Each scene shows the same named points in several views. A view is turned or mirrored, and shifted as a whole, has a little noise and may leave points out.

Scene 1
View 1
Z_813: [-11   2  -1  -7  -6   0   1  -5  23 -12 -24   4  -4  -4  20  18   7 -21
  25  12]
Z_668: [ -5   7 -24   1  -3  -2 -10   8  -9   4   5  -5  10  -1  23 -10  14  -9
 -11   2]
Z_239: [  3   8 -20  10  -7   3  -7  -4 -14   2   8  -8   4  -2  29  -5  11 -10
 -15   8]
Z_641: [-17  -1 -26 -12   8  -7  -9  20   2   1  -2   6  20  -2  13  -2   9 -17
   3  -7]
Z_284: [ -6   0 -23   8   6   2  -3  -4 -13  -1   6   1  13  -6  22   5   3 -23
  -8   2]
Z_628: [ -6   5 -21  10   4   0  -5  -5 -10  -1   1  -1   8  -7  22   0   5 -18
  -7   4]
Z_687: [ -4   6 -18  -3  -8   1  -8   7   0   0   0  -4   6   0  25  -3  14 -10
  -3   6]
Z_258: [ -8  -3 -20  -2   3   1  -3   2  -3  -3   2   4  14  -3  20   8   5 -22
   0   2]
Z_154: [ -9   6 -24  -9  -2  -6 -13  19   0   4   1  -2  13   1  19 -12  17  -6
  -4  -2]
Z_28: [ -6   3 -21   5   3   0  -5  -1  -8  -1   1   0   9  -4  22   2   6 -18
  -5   4]
Z_467: [-11  -5 -17 -12   0   0  -3  10   7  -4  -3   5  16   0  18  10   7 -22
   8   1]
Z_728: [-13  10 -19   2   5  -8  -9   6   3  -1 -13   1   3  -6  17  -8  10 -10
   3   1]
Z_311: [ -3   5 -21  12   2   2  -5  -8 -13  -1   5  -3   7  -5  25   1   5 -18
 -10   7]
Z_643: [-17  14 -19   9  10 -11 -11   0   4  -1 -20   0  -2 -10  15 -11   8 -10
   6   1]
Z_792: [ -8   5 -31   1   5  -3 -12  12 -15   6  11  -2  17  -2  20 -13  11 -11
 -15  -3]
Z_832: [ -6   6 -28  -6  -2  -4 -13  19  -8   6   8  -4  16   2  21 -14  16  -7
 -12  -2]
Z_598: [ -7  14 -14  11  -1  -4  -8  -7   1  -1 -14  -5  -6  -7  23  -7  11  -9
   0   9]
View 2
Z_813: [ 16  -9  17 -17  -4   4 -14  16  23  24  24  -7   1   3 -13  24   3   4
  12  -9]
Z_154: [ -2  10   2   8  16  -3  -5   0  -8  -5  14   4 -13   4 -17   6  12   6
 -15   0]
Z_668: [ -5   9   0  14   8  -1  -1  -1  -2  -1   6   7  -8  -7 -13   7   2   5
 -15   2]
Z_643: [ -3 -12   5   2  -3   2 -11  -2  10   0   2   4   8   9 -21   3   5   8
   2  -9]
Z_28: [  0   3   5   9  -1   3  -1   6   4   6   3   4  -1 -14 -10  10  -5   5
  -9   3]
Z_832: [ -4  13   1  14  15  -2  -1   1 -12  -7   7   5 -11  -3 -15   3   8   6
 -21   6]
Z_628: [ -2   0   3  12  -3   4  -2   3   6   6   0   6   1 -14 -11   7  -7   5
  -8   3]
Z_239: [ -8  11  -3  21   4  -2   1  -7   7   8   5  11  -8 -17  -8  14  -6   4
 -13   0]
Z_467: [ 11   3  13  -4   4   5  -4  20  -2   8  12  -6  -5  -9 -10  12   3   5
  -9   8]
Z_258: [  6   3   9   2   0   5  -2  15   1   8   5  -2  -2 -14 -10   9  -2   5
  -9   7]
Z_641: [  7   1  10  -3   7   4  -5  17 -13  -6   6  -4  -3   1 -18   0  10   7
 -14   8]
Z_284: [  0   2   5  10  -3   6   0  10   2   6  -2   4   1 -21  -8   7  -9   5
 -11   8]
Z_598: [ -5  -6   2   7  -1  -1  -9  -7  17   8   9   7   3   4 -17  12   1   6
   2 -12]
View 3
Z_311: [-8 -9  3  4 -5 -2 -2  2  0  0  3 22 -8 -3  1  8 -2 -3 -8 -8]
Z_154: [ 15  -4 -14   1   1  15   1  -4  13  -5 -14  13 -11 -11   9  11 -13   7
 -12  -3]
Z_728: [ 11  -3 -12   1  -5  -2   2   0   3  -6  -7   5  -1  -2   0  15 -21   1
 -10  -2]
Z_628: [ -4 -10  -1   4  -7  -1   0   0  -1  -1   0  18  -6  -3   1  10  -5  -2
  -8  -7]
Z_598: [  5   4  -3  -2   0 -14  -1   9   4  -7  -2   9   2   2  -4  14 -20  -2
 -13   1]
Z_832: [ 10  -8 -10   5   0  17   1  -7  14   0 -12  21 -14 -12  11  10  -7   2
 -10  -5]
Z_258: [ -3 -15 -10   0  -9   7  -1  -1  -8  -5   0   8  -9  -5   0   7  -3  11
  -8 -10]
Z_28: [ -3 -11  -4   2  -6   1  -1   1  -2  -3   0  15  -8  -4   1   9  -4   2
  -8  -8]
Z_668: [  7  -5  -5   5   0  10   0  -3  13   0  -9  22 -12  -9   9  10  -7  -1
 -10  -5]
Z_687: [  3  -1  -7  -4   3   5  -2   5   7  -7  -6  13 -11  -7   5   7  -6   9
 -13  -2]
Z_641: [ 13 -16 -22   3 -10  18   3 -10  -2  -5 -11   1  -8  -8   5  13 -14  12
  -7  -8]
Z_813: [ -1  -1 -15 -16  -4 -15  -2  18 -17 -22   4 -16   2   4 -12   7 -16  26
 -16   0]
Z_792: [  7 -12  -7   9  -4  17   1 -10  12   3 -10  24 -14 -11  11  11  -5  -4
  -7  -8]
View 4
Z_311: [  0  13  14   5  13 -13  -3  -6  12   2  -2  -8 -16 -20   6  -8  -4  -1
  -4  -5]
Z_728: [ -1  11   8  -8   1 -13  -1  -2  -7  -8  -3  12  -5 -15   7  -4  -7 -14
  -2 -11]
Z_154: [ -1  28  13   1   5 -12  -1  10 -11  -7   7  12  -9 -20   7  -7   4 -18
  -8 -18]
Z_239: [  1  19  19   3  15 -14  -7   0  15   3   4   0 -21 -23  -1  -7   1   0
 -11 -11]
Z_628: [ -1  12  13   3  10 -12  -1  -5   7   0  -3  -6 -12 -19   8  -7  -5  -5
  -4  -5]
Z_813: [  3  -8  -4   7  -1  -9  -1 -17 -17 -16 -12   3 -11  17  -6  18  -7  -4
   0 -21]
Z_643: [ -2   4   6 -16  -2 -14  -3  -7  -5  -8  -8  15  -3 -15   7  -3 -13 -13
  -1  -6]
Z_467: [  0  15   4  16   7  -9   5  -1 -17 -11  -3  -5  -8  -2   8   2   2 -14
  -1 -17]
Z_687: [  2  19  13   4   8 -12  -4   2  -2  -6   3   6 -16 -13   0  -1   2  -8
  -9 -17]
Z_668: [  0  24  16   1  10 -14  -3   6   3  -2   5   5 -13 -23   5  -9   2 -10
  -9 -13]
Z_284: [ -2  15  12  10  13 -12   2  -4   6   1  -4 -13 -12 -18  11  -9  -3  -6
  -2  -4]
Z_792: [ -4  31  19   2  12 -14   1  10   3   1   6   0  -9 -33  14 -19   2 -15
  -7  -6]
Z_258: [ -1  14   8  14  11 -10   4  -3  -6  -5  -4 -11 -10 -10  10  -4  -1 -10
  -1 -10]
Z_641: [ -4  23   6   8   4 -10   7   6 -20 -10  -1   1   0 -14  17  -8   1 -24
   0 -12]
Z_28: [ -1  14  12   6  11 -12   0  -4   3  -2  -3  -5 -13 -16   7  -6  -2  -6
  -3  -8]

In a view up to two points have been moved. Name them for each view, in the order of its rows, or write -.
view 1 -> Z_598
view 2 -> Z_154, Z_467
view 3 -> Z_832, Z_668
view 4 -> Z_792
